Points, in no order, along strands that fork and pass close to each other.
In the rows, 100 means zero.
Two points are linked if the straight distance between their rows is under 75.8. Some points are linked to none.
nefu: 78  94  99  75  97  108  101  82  76  88  99  99  91  77  121  136  109  83  106  96  122  126  111  90  89  109  105  107  84  126  105  109  105  88  95  105  76  86  92  107  106  108  83  82  87  81  103  101  78  113  93  79  115  92  114
kam: 115  101  111  84  106  109  90  128  90  105  89  103  98  87  105  95  99  97  96  99  112  135  94  88  119  84  101  85  101  78  105  84  101  82  108  93  106  119  118  75  122  89  120  95  141  118  86  104  117  101  110  95  71  87  113
fop: 91  115  86  121  100  101  94  88  97  82  88  94  103  132  93  103  92  105  99  104  116  116  122  74  95  92  79  111  70  129  86  111  110  129  76  87  96  103  101  141  77  96  82  94  73  94  87  91  116  108  95  81  103  107  96
firo: 77  100  91  90  104  101  109  98  96  82  109  105  91  99  119  104  100  106  105  101  108  124  123  101  99  90  97  96  79  116  104  119  101  86  88  85  101  87  103  116  99  92  84  86  93  107  100  105  87  120  102  90  108  86  116
Tuda: 100  105  107  65  113  109  102  124  81  92  93  103  90  77  127  109  103  89  93  106  120  156  102  96  109  88  107  93  94  92  107  91  92  80  108  95  93  116  111  88  104  92  113  96  133  119  86  96  107  114  96  84  75  88  119
dos: 91  106  88  88  99  101  111  86  97  80  98  106  94  99  107  114  112  97  96  108  115  128  105  69  104  101  107  101  90  98  112  77  98  122  77  109  92  120  92  135  79  101  106  100  117  123  103  90  103  88  59  101  83  109  100
Boseg: 92  117  110  115  98  109  103  100  110  116  107  86  91  94  106  92  101  98  102  88  88  108  104  81  120  95  119  131  101  99  82  108  97  116  96  108  87  102  86  100  84  97  103  102  109  100  84  77  113  74  91  101  85  90  92
salu: 117  91  105  118  90  115  116  105  102  121  105  94  128  109  94  101  119  102  93  71  81  67  86  109  100  132  102  90  129  79  118  95  100  90  112  96  94  94  94  81  112  103  129  108  106  84  116  99  96  80  114  115  121  109  101
ver: 108  93  85  113  81  95  83  108  80  109  103  99  78  98  98  106  103  122  88  95  97  62  98  108  69  125  77  83  126  87  110  101  125  109  130  93  109  86  118  102  107  104  87  83  102  117  96  123  102  106  118  110  105  85  85
Kel: 90  106  119  116  108  99  97  100  113  110  110  90  103  100  107  81  89  100  107  88  89  114  103  100  116  89  100  127  83  113  59  123  85  117  85  96  95  91  88  107  90  92  108  119  74  83  85  93  115  97  98  100  104  108  100
lelo: 110  109  105  97  87  102  98  107  94  126  97  107  95  93  114  85  96  121  94  90  88  71  92  91  113  112  120  116  121  86  97  91  101  99  109  116  94  93  102  81  106  93  120  95  126  102  90  88  116  70  106  105  78  74  102
sud: 106  75  79  78  105  81  111  99  99  88  112  123  97  111  101  99  116  82  106  84  99  127  102  118  103  85  100  70  96  91  129  80  78  50  89  93  103  110  84  108  121  91  106  118  116  113  130  94  90  111  98  95  114  104  119
Lako: 87  103  65  93  92  81  91  86  108  93  109  127  89  105  121  93  98  122  89  109  113  97  122  78  92  116  97  116  78  108  90  92  95  117  79  106  109  100  90  139  79  91  88  91  102  132  100  87  98  94  50  102  81  76  103
nufi: 81  84  103  112  109  96  116  89  119  108  104  94  110  100  108  83  107  107  102  79  77  89  105  113  88  112  86  103  89  117  97  133  84  98  84  100  95  93  82  120  99  111  99  104  65  84  105  99  87  109  102  110  138  115  118
Lafip: 108  90  105  96  90  87  86  99  100  103  98  121  107  106  94  83  96  113  104  109  92  79  86  102  103  94  102  85  107  80  98  88  94  91  109  112  114  100  108  93  105  94  110  108  113  105  100  104  109  84  94  113  77  88  94
Golud: 94  103  86  120  89  73  76  95  109  104  101  115  88  109  114  98  89  120  98  107  91  79  113  87  84  108  97  124  96  126  70  115  99  128  106  115  109  87  103  111  73  95  84  94  67  121  81  86  108  94  70  115  103  81  86
Sili: 100  107  110  63  105  105  95  112  80  86  99  103  89  77  127  103  97  94  101  114  120  135  101  98  111  97  110  102  100  108  98  97  101  87  112  103  89  103  121  80  98  88  96  88  114  120  89  95  88  120  97  92  82  74  116
vab: 111  95  118  88  118  103  93  127  102  103  96  113  104  101  109  85  88  97  101  89  95  130  90  117  127  94  103  84  103  85  102  102  79  71  95  87  112  109  98  64  119  94  110  120  113  92  93  98  115  106  130  105  86  91  106
ritu: 78  100  76  84  100  105  110  89  77  94  127  100  89  100  118  101  104  103  100  99  97  111  113  97  87  118  100  99  104  119  108  96  100  96  109  94  80  85  98  114  86  99  80  97  92  122  116  84  65  118  84  97  110  91  119
fara: 78  101  90  94  98  107  92  98  87  91  105  104  88  94  125  117  100  99  102  108  116  112  117  96  91  106  94  106  84  135  97  121  122  105  97  89  84  84  103  107  92  101  77  83  81  91  90  97  86  123  95  81  109  85  122
suzut: 100  116  110  113  103  102  107  95  107  99  91  86  101  115  74  104  99  91  103  107  105  105  90  90  104  84  107  104  100  100  96  89  98  124  92  96  106  114  83  117  85  108  105  104  98  105  96  92  115  79  88  111  90  121  78
lesu: 112  92  102  82  105  96  97  75  96  89  113  109  103  95  97  104  95  78  117  119  99  92  87  115  108  104  114  97  98  96  123  66  92  93  103  124  109  101  102  84  107  107  100  112  105  94  129  106  72  102  87  105  91  98  97
mot: 98  112  117  100  92  124  108  108  101  113  87  76  97  84  103  124  99  89  98  85  108  98  102  87  104  106  109  129  98  111  97  118  126  110  104  106  91  96  107  72  111  113  106  77  111  83  69  102  116  92  116  85  96  90  108
febez: 90  91  89  97  97  81  117  87  117  96  102  120  94  93  106  112  118  104  104  102  101  84  100  103  99  109  106  92  95  91  115  83  96  88  86  100  101  105  80  122  92  102  100  103  115  114  121  92  86  82  65  112  99  95  108
Tal: 108  113  108  105  119  102  99  96  101  97  107  81  113  120  76  85  81  87  114  106  95  119  91  108  110  72  104  102  97  98  78  95  81  120  85  101  98  101  88  103  82  102  100  126  83  86  109  95  99  108  107  104  97  125  92
Mazag: 90  106  91  109  107  79  97  100  114  89  109  107  103  115  81  59  92  119  104  102  88  102  105  110  100  78  76  87  87  102  87  112  81  110  82  90  115  92  98  138  93  85  85  111  87  113  97  99  103  116  104  106  98  100  89
Lerod: 85  113  92  101  102  103  95  91  92  79  90  92  94  109  86  120  95  95  99  114  131  133  111  67  93  81  102  110  76  117  98  101  113  127  82  97  97  107  107  129  74  103  85  91  90  105  92  98  112  106  86  79  95  113  88
fil: 94  107  90  96  99  101  90  82  96  86  108  106  91  98  105  110  95  101  101  119  106  104  112  82  98  110  106  112  96  119  94  70  113  124  105  109  99  102  104  109  72  101  87  97  86  119  106  85  85  101  75  101  96  96  93
lilos: 96  107  98  86  100  112  103  117  81  91  94  104  90  89  107  109  110  104  98  110  114  104  108  109  95  100  97  83  104  109  114  117  116  76  117  91  102  102  116  80  118  99  93  77  111  106  95  116  87  123  116  89  99  77  111
kegu: 82  93  77  83  104  100  111  104  87  90  120  110  89  105  113  98  113  106  99  105  115  115  114  99  88  104  101  80  99  101  115  103  106  83  100  87  91  96  105  116  101  91  89  87  109  122  110  100  75  119  96  86  102  87  119
rek: 84  91  101  106  99  88  108  82  118  93  95  116  96  100  105  109  105  110  100  111  97  76  103  107  91  105  100  102  96  107  107  100  106  101  92  109  114  105  90  112  102  109  96  92  90  102  101  98  91  89  88  107  105  95  98
nozib: 104  90  96  88  104  95  112  74  93  86  96  99  100  91  97  142  125  75  108  107  117  114  109  99  89  104  109  96  96  101  131  90  109  69  99  112  99  113  90  95  110  119  97  91  105  91  128  113  76  99  90  88  119  115  99
gidum: 93  104  114  100  121  92  100  91  112  107  114  107  109  107  96  74  85  87  112  95  83  111  87  108  119  82  104  105  86  96  84  95  73  108  82  106  103  97  78  104  90  101  107  138  94  100  107  93  102  94  96  118  93  108  94
Tefo: 104  104  101  118  94  100  103  132  100  105  101  86  102  115  79  73  99  117  98  93  97  104  105  97  111  82  95  77  112  78  88  110  108  108  112  88  101  102  101  107  105  86  112  105  117  112  84  106  119  100  112  107  97  111  87
madab: 109  123  123  81  95  116  100  99  90  99  89  80  101  88  102  122  80  84  97  92  118  131  80  80  119  91  116  116  92  92  106  85  101  105  103  108  112  122  123  70  112  102  115  84  137  103  65  106  127  103  118  79  71  89  95
kes: 106  107  97  90  112  109  97  119  92  103  110  99  96  108  100  72  94  98  100  100  99  121  98  99  118  82  116  93  109  86  98  83  95  102  112  101  90  106  102  106  95  86  116  119  118  120  103  89  95  102  92  104  82  100  108
gorag: 94  97  79  93  96  79  91  88  91  71  96  126  94  97  94  110  108  111  96  137  125  91  107  95  80  106  92  82  98  100  109  68  106  98  100  105  112  108  116  124  90  98  85  90  108  127  115  114  78  117  85  93  103  98  93
Penat: 104  97  94  110  82  90  84  93  92  108  98  102  86  97  99  116  108  119  95  102  95  51  94  115  58  122  82  96  117  99  106  108  112  102  129  103  108  79  118  86  106  106  77  78  84  100  108  121  86  110  121  97  113  95  85
durav: 105  113  123  102  104  127  106  119  100  110  109  85  105  81  136  83  89  101  105  82  88  108  83  118  127  114  107  117  112  105  79  125  85  99  100  92  84  95  105  62  96  86  111  115  98  74  73  97  99  110  114  103  89  83  118
nifad: 98  124  119  100  79  114  103  127  102  116  86  84  98  90  96  108  84  112  92  81  101  107  95  81  122  95  112  118  108  83  91  111  109  111  98  98  104  124  115  79  116  96  117  98  132  93  56  104  136  84  128  88  79  95  91
Kop: 105  119  124  114  86  108  93  117  107  108  84  81  105  102  88  98  79  110  100  94  110  98  97  91  115  78  101  117  97  91  84  120  108  115  106  97  110  115  113  87  114  96  113  92  105  78  57  120  134  84  126  98  70  110  78
nibu: 101  110  99  122  87  86  85  106  107  107  94  107  91  109  100  87  87  115  106  97  92  79  100  93  98  100  105  126  110  108  64  112  93  134  103  109  101  96  93  106  77  95  97  107  79  108  85  90  120  80  75  117  96  93  73
Tosi: 111  86  105  108  113  90  99  100  107  96  93  104  109  117  85  94  102  93  106  99  99  107  93  117  109  79  103  74  99  84  111  95  89  77  87  92  117  112  91  102  112  103  104  116  103  89  116  108  108  92  119  99  101  117  94
zal: 105  97  76  113  105  76  112  78  118  79  89  111  105  125  68  91  86  111  101  107  90  91  90  108  96  94  73  92  75  116  93  102  88  125  62  95  120  102  80  147  83  101  88  104  81  101  114  100  102  106  88  109  111  108  89
dap: 99  111  83  102  94  78  79  98  99  85  106  119  92  112  99  99  89  114  102  128  105  92  106  84  90  98  97  107  94  115  80  90  109  131  106  111  109  102  103  114  75  92  80  101  77  124  100  89  99  105  72  107  89  86  79
Vavu: 99  99  107  84  100  114  104  82  88  86  99  77  101  84  96  130  111  62  102  97  119  130  98  90  95  87  113  106  97  103  125  95  106  82  105  113  94  111  104  84  101  118  102  91  108  83  111  113  95  98  109  83  105  115  101
tuka: 95  93  82  110  107  94  101  94  112  95  118  97  98  111  101  81  94  110  102  105  82  77  102  109  84  111  89  95  101  118  95  100  95  106  102  97  104  81  105  112  85  99  79  112  72  108  115  90  74  116  99  105  122  99  108
vir: 102  92  86  88  88  92  119  85  106  87  101  127  92  91  113  132  127  89  94  105  112  92  92  95  101  115  105  90  99  95  135  69  98  80  87  101  91  113  76  121  105  104  114  99  137  110  123  90  84  86  61  105  103  99  109
bofo: 104  113  113  104  88  121  110  123  94  121  101  83  107  97  104  96  96  110  99  68  97  110  97  88  122  103  116  105  117  82  99  101  105  95  111  97  89  115  101  72  119  94  122  98  136  98  74  92  123  76  129  96  82  96  97
durun: 96  106  99  98  111  113  97  111  98  88  115  77  95  98  99  80  82  88  104  97  98  128  107  104  117  84  105  103  90  120  81  122  97  107  96  86  89  82  103  103  93  84  92  119  77  83  90  95  96  130  105  89  111  101  114
Vemad: 104  93  102  139  94  105  72  99  103  116  98  86  112  90  97  87  91  108  86  107  84  67  110  104  75  117  69  116  103  130  74  139  98  124  117  91  86  79  123  102  86  94  80  91  53  71  76  100  115  125  115  85  131  119  104
gobef: 91  85  117  113  114  110  111  85  114  117  99  88  119  95  109  92  108  93  104  96  86  86  108  109  91  111  92  120  91  112  93  126  91  110  89  108  95  93  92  97  96  121  98  102  63  69  105  90  91  104  96  111  126  124  112
kikuf: 116  95  102  73  117  96  84  119  100  116  102  117  106  103  108  75  87  95  99  103  99  140  99  101  118  77  113  88  92  79  95  75  76  86  101  103  95  102  93  100  107  87  125  125  126  123  102  84  108  107  91  107  67  100  109
zuras: 94  88  113  83  116  91  99  120  105  99  94  115  98  91  121  98  99  96  103  89  101  129  107  123  115  92  99  82  98  84  103  111  87  61  99  81  109  110  90  81  122  98  96  100  123  103  92  106  111  102  123  95  95  98  116
Laru: 109  84  87  134  100  96  83  92  105  107  90  85  103  92  96  92  98  111  84  104  85  59  109  107  63  115  61  110  101  109  81  135  100  121  121  90  89  74  118  114  92  104  66  78  58  85  94  113  108  120  126  91  129  123  94
Sefe: 115  96  102  94  102  119  110  107  94  106  105  72  125  106  100  92  112  83  102  72  94  105  93  105  113  111  109  91  116  93  110  115  93  69  106  96  89  107  91  58  118  108  112  106  93  63  122  116  95  95  126  96  117  115  114
Gefo: 106  99  93  97  86  97  101  95  85  104  98  113  85  86  98  126  126  103  98  110  107  75  103  96  87  119  111  89  115  85  119  74  121  86  116  110  97  107  113  104  97  99  109  84  130  121  107  109  90  89  83  103  99  90  93
fuges: 116  108  103  99  95  133  111  110  100  117  110  70  142  105  95  93  101  96  95  61  96  103  74  96  122  126  111  103  118  89  104  102  101  85  108  96  86  93  108  56  123  94  125  106  104  68  116  115  95  83  129  110  113  109  109
dileb: 95  111  114  107  108  84  81  89  108  109  110  105  104  111  104  72  86  102  104  95  76  103  90  109  120  89  100  124  81  106  65  109  69  118  76  108  106  88  97  109  76  85  103  128  74  107  91  98  103  100  90  118  99  97  93
Zupu: 111  100  83  131  91  92  84  101  97  84  93  89  92  116  79  89  84  118  89  115  90  73  100  98  71  96  74  91  113  99  83  114  112  134  110  83  101  84  116  127  86  98  74  101  80  107  98  105  107  108  109  110  104  115  68
Ves: 120  107  111  73  95  124  103  117  84  107  93  91  109  95  101  108  91  95  92  87  117  132  81  83  126  96  116  103  96  77  120  74  102  84  112  97  110  123  125  58  122  90  125  87  131  103  78  105  118  93  124  87  71  82  105
pav: 111  82  97  88  118  84  107  100  96  91  101  104  104  111  94  102  118  78  111  92  96  129  99  114  113  83  101  69  94  90  125  88  83  56  90  89  106  120  86  95  114  104  113  118  112  98  127  102  100  100  115  98  106  109  106
mon: 106  101  100  90  100  114  124  84  81  120  99  100  108  87  108  141  128  91  109  96  102  81  103  112  82  136  114  114  116  109  124  81  115  76  122  110  84  93  94  69  124  111  110  86  112  93  132  102  73  96  97  100  109  95  105
feki: 113  88  111  97  100  82  94  99  105  103  108  122  109  119  83  88  97  96  107  113  91  73  77  120  110  88  110  81  100  82  107  69  81  85  98  112  118  102  97  95  104  102  105  122  102  97  117  107  102  85  95  123  76  96  93
suda: 112  97  71  86  102  98  93  103  92  86  119  102  91  113  93  89  101  108  96  123  96  84  106  99  96  98  99  75  116  97  98  71  106  112  112  102  106  102  112  120  80  94  83  108  93  135  124  89  74  120  89  99  99  99  97
fid: 100  106  100  86  100  119  104  112  88  91  100  80  91  86  103  109  102  85  103  98  114  123  108  110  101  95  104  93  107  116  106  128  121  87  105  87  97  103  105  80  118  101  88  82  101  90  95  111  95  121  116  79  105  86  118
kulek: 89  86  110  79  105  83  95  68  105  91  108  118  97  86  110  118  95  80  116  112  97  102  94  113  108  104  108  107  78  113  105  81  94  90  85  123  110  100  88  99  96  107  93  109  90  95  124  101  79  101  80  107  103  99  103
nobe: 97  115  112  89  86  129  110  93  97  113  91  78  93  75  103  130  110  88  94  93  104  98  99  73  99  109  122  135  107  98  109  87  121  114  109  114  95  100  108  75  105  117  107  80  120  96  85  94  114  84  111  82  90  90  96
peb: 115  97  97  97  94  105  127  84  87  107  94  108  98  98  105  137  141  81  96  97  99  74  99  105  92  133  110  99  113  97  136  66  110  83  119  106  86  100  91  91  118  111  117  96  123  95  126  101  75  80  87  102  107  95  104
lufa: 103  103  65  89  92  80  87  95  95  81  111  122  93  106  92  98  93  119  95  138  112  88  99  94  87  101  98  81  105  101  105  64  108  109  98  112  109  110  116  128  83  90  83  100  101  136  117  94  80  121  71  108  90  94  98
maku: 99  79  82  66  106  88  113  108  100  103  118  128  94  103  113  82  106  90  99  96  101  124  111  111  102  92  91  73  80  95  124  78  76  54  87  95  102  100  84  121  111  81  111  111  122  131  120  91  87  120  88  98  98  101  130
Gotal: 95  93  100  77  122  88  93  108  107  89  91  124  96  95  100  82  95  96  101  102  115  150  112  100  112  74  91  78  76  91  104  92  78  78  79  84  106  104  92  114  104  96  110  106  118  120  99  89  113  117  108  94  91  98  103
bupus: 99  101  95  93  105  120  108  115  96  92  103  75  98  87  104  90  88  84  101  89  98  128  103  111  113  91  95  101  104  113  101  136  105  91  106  86  88  94  101  84  110  101  90  104  88  74  93  97  99  123  122  79  116  99  121
kifi: 108  101  85  129  97  97  91  102  100  94  95  87  98  111  77  103  92  106  90  112  97  85  119  85  80  103  79  102  102  114  85  117  129  138  100  87  102  86  102  122  83  106  77  89  77  93  101  101  108  110  101  95  111  119  78
zulav: 101  101  97  109  91  107  118  88  98  109  77  110  88  80  102  147  122  95  92  111  109  68  105  91  81  135  111  122  106  98  115  81  126  111  105  112  93  101  96  95  107  125  97  74  111  101  108  98  87  77  83  106  113  98  88
gosen: 99  90  72  108  105  86  108  85  116  78  114  94  104  122  81  84  90  110  101  103  82  78  91  115  90  92  78  93  90  118  96  92  87  121  75  97  117  99  93  134  80  98  79  121  65  109  120  91  80  119  89  108  119  108  94
gukom: 111  111  116  102  107  120  96  131  103  100  83  87  113  97  97  80  79  111  103  81  97  124  84  111  134  91  99  86  114  81  86  115  88  85  97  83  115  119  109  70  119  86  119  110  116  79  77  107  122  105  138  100  81  103  99
Tisi: 111  95  94  103  111  117  103  99  106  103  98  73  119  104  76  102  107  69  108  80  99  109  92  106  103  93  111  98  107  88  109  109  98  81  98  104  97  106  86  82  114  113  111  113  94  62  122  105  101  93  130  100  121  126  108
sazon: 105  105  109  109  90  122  119  89  97  120  92  89  101  89  102  129  116  98  96  92  94  79  102  87  88  121  116  125  109  99  114  85  117  112  110  114  93  87  101  78  109  122  105  82  117  90  103  90  99  76  105  97  102  99  92
Fosa: 96  96  108  102  89  96  86  86  88  116  83  113  96  92  103  122  104  115  93  105  96  40  92  115  55  131  84  115  111  100  104  113  116  102  124  113  103  80  109  79  116  115  86  67  84  91  98  124  94  98  100  108  115  97  87
Rak: 118  97  94  79  101  83  81  112  92  86  97  122  95  106  87  91  103  102  93  135  116  103  94  101  92  70  94  76  107  79  104  68  101  88  106  107  114  112  117  117  109  88  106  98  126  131  104  108  107  100  96  109  73  99  98
fopu: 119  112  108  102  87  125  113  125  96  121  102  81  131  107  91  96  89  110  93  63  94  111  82  92  130  115  115  97  115  74  104  84  101  82  108  90  97  108  113  61  129  87  126  104  124  83  92  105  111  74  136  97  96  97  105
zimi: 77  107  92  88  97  105  104  91  91  84  97  105  95  105  102  110  102  98  93  106  133  143  114  60  104  87  101  100  79  104  105  96  101  112  67  96  88  113  104  136  79  94  98  94  108  114  95  100  113  99  79  88  88  103  99
Vub: 103  94  89  95  94  85  88  102  96  79  90  129  89  98  92  103  110  108  89  135  125  87  102  101  90  86  86  71  104  80  111  83  107  88  106  108  114  115  113  119  99  94  95  86  124  126  101  116  97  99  87  97  92  93  92
madir: 104  105  113  108  95  111  90  107  102  109  87  82  102  91  105  109  89  91  101  101  102  90  104  96  94  101  96  126  94  113  88  128  123  113  106  94  96  87  110  73  104  108  97  81  80  69  81  113  115  100  115  90  107  100  110
Zof: 110  93  90  110  79  93  106  88  100  105  82  117  83  88  90  137  116  105  94  108  99  56  90  94  84  132  111  103  119  92  124  65  122  111  107  111  103  107  101  108  92  124  113  83  120  116  108  99  96  73  75  116  101  90  93
zibim: 114  124  118  100  115  108  95  113  93  101  104  82  105  119  71  81  84  95  115  111  97  119  84  98  114  74  107  94  103  89  84  89  89  115  102  100  106  100  104  93  97  94  110  115  97  95  97  96  109  108  112  101  79  111  81
gefug: 92  98  104  84  101  89  91  73  98  85  111  115  94  98  113  112  91  91  107  110  98  102  103  90  96  109  109  125  78  129  87  81  98  115  90  120  101  96  95  108  76  107  85  105  85  105  107  89  82  95  70  103  98  95  101
Rete: 106  98  100  122  94  104  112  121  105  99  105  84  104  111  82  87  112  105  95  90  94  93  102  105  104  89  97  76  122  80  107  100  105  100  116  87  98  95  96  105  108  94  113  102  115  101  103  102  103  92  114  109  112  104  106
kono: 93  97  88  127  98  101  99  93  104  99  97  90  108  112  94  100  91  104  98  104  99  94  121  83  93  104  88  112  87  127  80  117  113  129  95  91  94  88  99  120  77  94  82  97  64  94  95  92  106  110  96  97  122  115  95
lek: 94  92  122  98  96  94  97  87  113  117  107  110  104  96  123  94  98  98  107  101  78  73  93  119  100  111  108  124  98  106  92  111  88  98  97  121  99  85  94  81  99  108  102  105  87  91  98  98  94  84  96  113  101  90  104
tuge: 97  97  112  114  95  107  82  98  105  113  91  85  95  88  108  97  85  104  97  109  92  74  105  106  92  109  83  113  100  122  78  132  112  119  120  95  92  77  116  83  100  102  84  90  70  77  74  110  105  117  117  93  122  99  104
Vik: 78  90  92  110  107  88  120  93  113  101  109  105  100  109  104  75  105  113  102  77  92  106  111  117  97  97  85  96  83  106  103  127  84  89  75  95  104  95  85  123  98  97  93  104  87  97  105  99  93  109  109  95  126  97  116
gokot: 107  117  128  102  97  113  85  103  115  110  91  74  118  92  104  99  72  98  101  94  104  101  81  101  120  98  110  123  99  101  86  125  105  108  98  100  111  111  114  61  114  101  112  98  90  67  61  113  125  95  123  89  85  108  94
tav: 112  112  119  109  117  105  99  122  100  94  93  87  114  114  73  76  84  98  108  100  98  125  88  108  127  76  101  84  99  83  83  100  82  99  103  87  110  114  103  88  107  91  118  124  108  86  86  106  117  105  128  99  78  114  93
Mif: 74  97  104  114  103  86  112  98  120  103  98  110  97  108  97  80  100  113  97  83  99  123  115  102  110  86  88  94  76  99  91  124  91  94  67  85  110  102  73  134  100  94  97  106  102  107  99  97  123  96  96  103  104  104  97
makos: 94  100  118  81  96  103  106  97  98  120  93  108  105  90  128  111  107  109  106  92  92  70  89  114  97  124  111  114  110  101  102  111  97  84  107  115  90  88  94  65  115  108  113  94  105  88  100  97  89  87  106  103  97  79  111
mep: 99  112  97  107  95  100  110  90  108  92  92  96  107  107  78  121  103  91  96  116  115  116  89  68  97  87  111  104  100  95  110  78  104  123  91  102  100  128  92  122  78  109  104  101  120  120  105  90  107  82  71  102  85  114  92
pagi: 112  92  96  108  116  98  101  91  114  97  92  82  114  120  64  86  105  80  106  92  96  97  92  116  107  80  99  79  108  91  110  103  89  89  91  95  107  103  85  102  108  110  105  123  84  67  125  104  93  102  119  102  118  123  91
Patom: 90  107  118  107  103  104  100  108  100  101  109  82  94  95  109  93  93  93  108  88  97  121  105  87  118  91  109  121  93  115  80  120  105  108  102  96  87  88  95  94  90  97  98  103  85  86  81  91  109  103  98  92  96  98  103
zuvak: 107  88  83  94  93  95  125  95  90  100  115  115  99  96  108  131  141  92  94  95  108  100  104  109  95  117  112  80  115  98  135  74  103  68  109  97  77  111  88  102  114  98  110  96  125  118  128  91  74  93  79  97  104  103  111
vusig: 87  90  94  123  109  90  87  98  111  109  114  93  104  98  107  83  96  116  99  97  82  68  96  115  70  117  77  113  98  120  87  123  93  114  105  95  99  75  109  108  89  103  79  100  55  100  95  92  83  117  104  97  131  102  111
Pugo: 95  99  117  78  110  106  93  95  93  96  114  103  95  88  125  99  93  87  109  97  94  124  94  98  115  88  116  111  98  97  104  97  94  92  97  111  93  95  97  89  99  105  94  112  107  97  106  93  93  97  95  97  92  89  105
fumu: 92  105  93  77  89  99  98  97  88  107  101  124  86  82  118  112  124  105  97  114  111  81  107  96  92  113  110  101  110  95  108  86  112  84  116  110  93  97  97  92  103  98  101  84  129  128  105  102  83  101  82  99  100  75  106
pove: 89  92  123  76  101  114  107  90  84  93  94  87  99  75  112  136  99  68  106  88  120  132  106  91  95  94  108  119  89  118  109  110  106  90  97  106  91  103  89  80  114  111  91  86  98  73  92  106  96  106  103  76  105  100  115
gobo: 91  87  112  118  95  101  91  93  107  125  91  100  105  91  112  99  109  124  94  93  86  41  88  124  57  130  78  116  111  104  94  131  95  103  119  107  96  79  115  87  108  114  96  85  76  89  91  111  102  99  112  110  123  103  102
gama: 107  99  87  123  80  92  88  108  95  97  98  103  86  110  84  101  97  113  89  104  96  68  106  98  76  106  83  83  127  88  99  103  118  125  122  94  111  94  107  123  94  101  92  96  104  119  97  109  113  93  99  113  96  103  73
Beb: 85  92  106  85  119  87  102  113  104  88  91  115  87  92  111  87  85  100  101  90  101  149  105  112  120  80  91  86  81  90  96  115  85  77  82  79  107  103  86  103  115  96  96  107  109  104  91  97  118  117  115  94  94  96  101
Dula: 95  119  112  125  91  98  94  110  109  115  96  91  98  102  97  80  96  115  107  92  83  92  105  91  111  99  103  126  113  98  70  117  99  125  107  106  93  100  102  100  89  88  113  112  95  102  77  92  123  74  93  113  86  103  75
firer: 100  96  115  111  106  104  99  91  116  118  90  100  110  94  119  99  96  98  105  95  80  67  99  105  93  117  101  130  92  107  88  115  98  114  94  120  96  87  95  84  97  121  106  104  69  72  94  94  102  88  94  109  118  108  105
zufop: 97  118  102  126  94  102  110  112  113  104  99  88  101  116  79  82  102  108  106  96  93  111  102  91  112  89  99  95  109  92  78  111  96  122  97  90  99  108  90  122  85  93  105  112  100  105  91  94  116  87  92  108  91  118  80
vof: 110  79  107  86  114  90  97  93  107  96  110  117  111  102  95  97  100  78  110  104  92  93  76  123  112  95  110  82  98  91  122  73  81  75  93  122  114  102  97  77  113  100  110  124  95  84  125  110  81  98  106  113  96  105  99
Sibo: 94  80  94  127  95  94  91  94  108  110  95  102  102  96  105  92  106  114  92  109  80  49  95  121  63  118  68  108  98  113  92  121  95  106  110  104  99  83  105  105  103  107  79  87  61  86  94  106  97  112  106  105  134  119  103
Bos: 98  91  95  125  100  99  102  90  112  88  86  96  98  96  90  121  108  96  94  109  104  75  112  106  82  103  93  89  103  96  111  109  116  104  104  94  104  100  97  112  105  112  90  83  91  97  113  114  93  93  100  101  119  114  90
Mivon: 108  102  104  87  94  94  77  105  88  104  99  110  97  96  95  97  92  103  101  126  109  91  93  96  103  87  109  89  110  79  105  85  102  97  115  106  112  105  119  87  106  90  109  95  118  112  97  116  110  95  99  111  74  83  90
rusuv: 108  92  87  116  100  99  113  101  108  97  106  98  104  109  88  102  115  92  98  97  93  83  107  106  90  107  97  81  116  90  123  96  111  96  114  92  99  100  89  107  100  104  104  101  103  95  120  101  87  96  94  102  120  109  102
bisub: 93  99  93  122  102  83  111  84  121  93  95  119  102  121  85  95  96  114  102  92  98  108  107  95  97  92  84  96  74  108  96  116  94  118  61  87  116  103  78  146  93  106  97  97  94  104  105  96  114  92  79  109  104  108  82
munep: 111  95  78  94  108  99  101  112  93  100  124  99  101  117  88  74  95  105  97  114  95  104  104  101  106  91  106  75  117  94  104  78  98  100  108  96  94  101  108  124  82  90  102  121  100  126  118  88  81  119  92  107  93  103  115
Nese: 104  105  108  95  97  103  100  133  100  113  93  105  98  103  97  86  99  117  92  93  103  108  107  96  117  85  106  84  114  77  95  102  100  89  110  92  103  115  100  90  114  87  117  102  130  108  80  102  123  83  112  100  79  91  100

Follow the links from the first point to the second, and from the first to the third. Name the last point that the two ways share.
pav, fop, gidum | zufop
Tal, Laru, Tuda | zufop
munep, bupus, dos | Dula
Vub, durun, kam | Dula
dos, sud, mon | Tefo

A fork is a point with three links. Follow the links from the first point to the second and name the forks in between, in order.
bofo, Penat | Nese, Tefo, zufop
Gefo, Penat | Sibo
sud, rusuv | bofo, Nese, Tefo
fid, kes | Patom, Dula
fil, durun | Dula, Patom
Tal, Laru | Patom, Dula, zufop, Sibo
Tosi, vof | bofo, Nese, Tefo, zufop, Dula

A fork is a point with three links, a tip a point with one. Leave the first point through the second and follow the links. Name the first fork or tip that comes.
Mivon, Rak | kikuf
zal, bisub | makos
mon, peb | Tefo
lufa, gorag | Dula
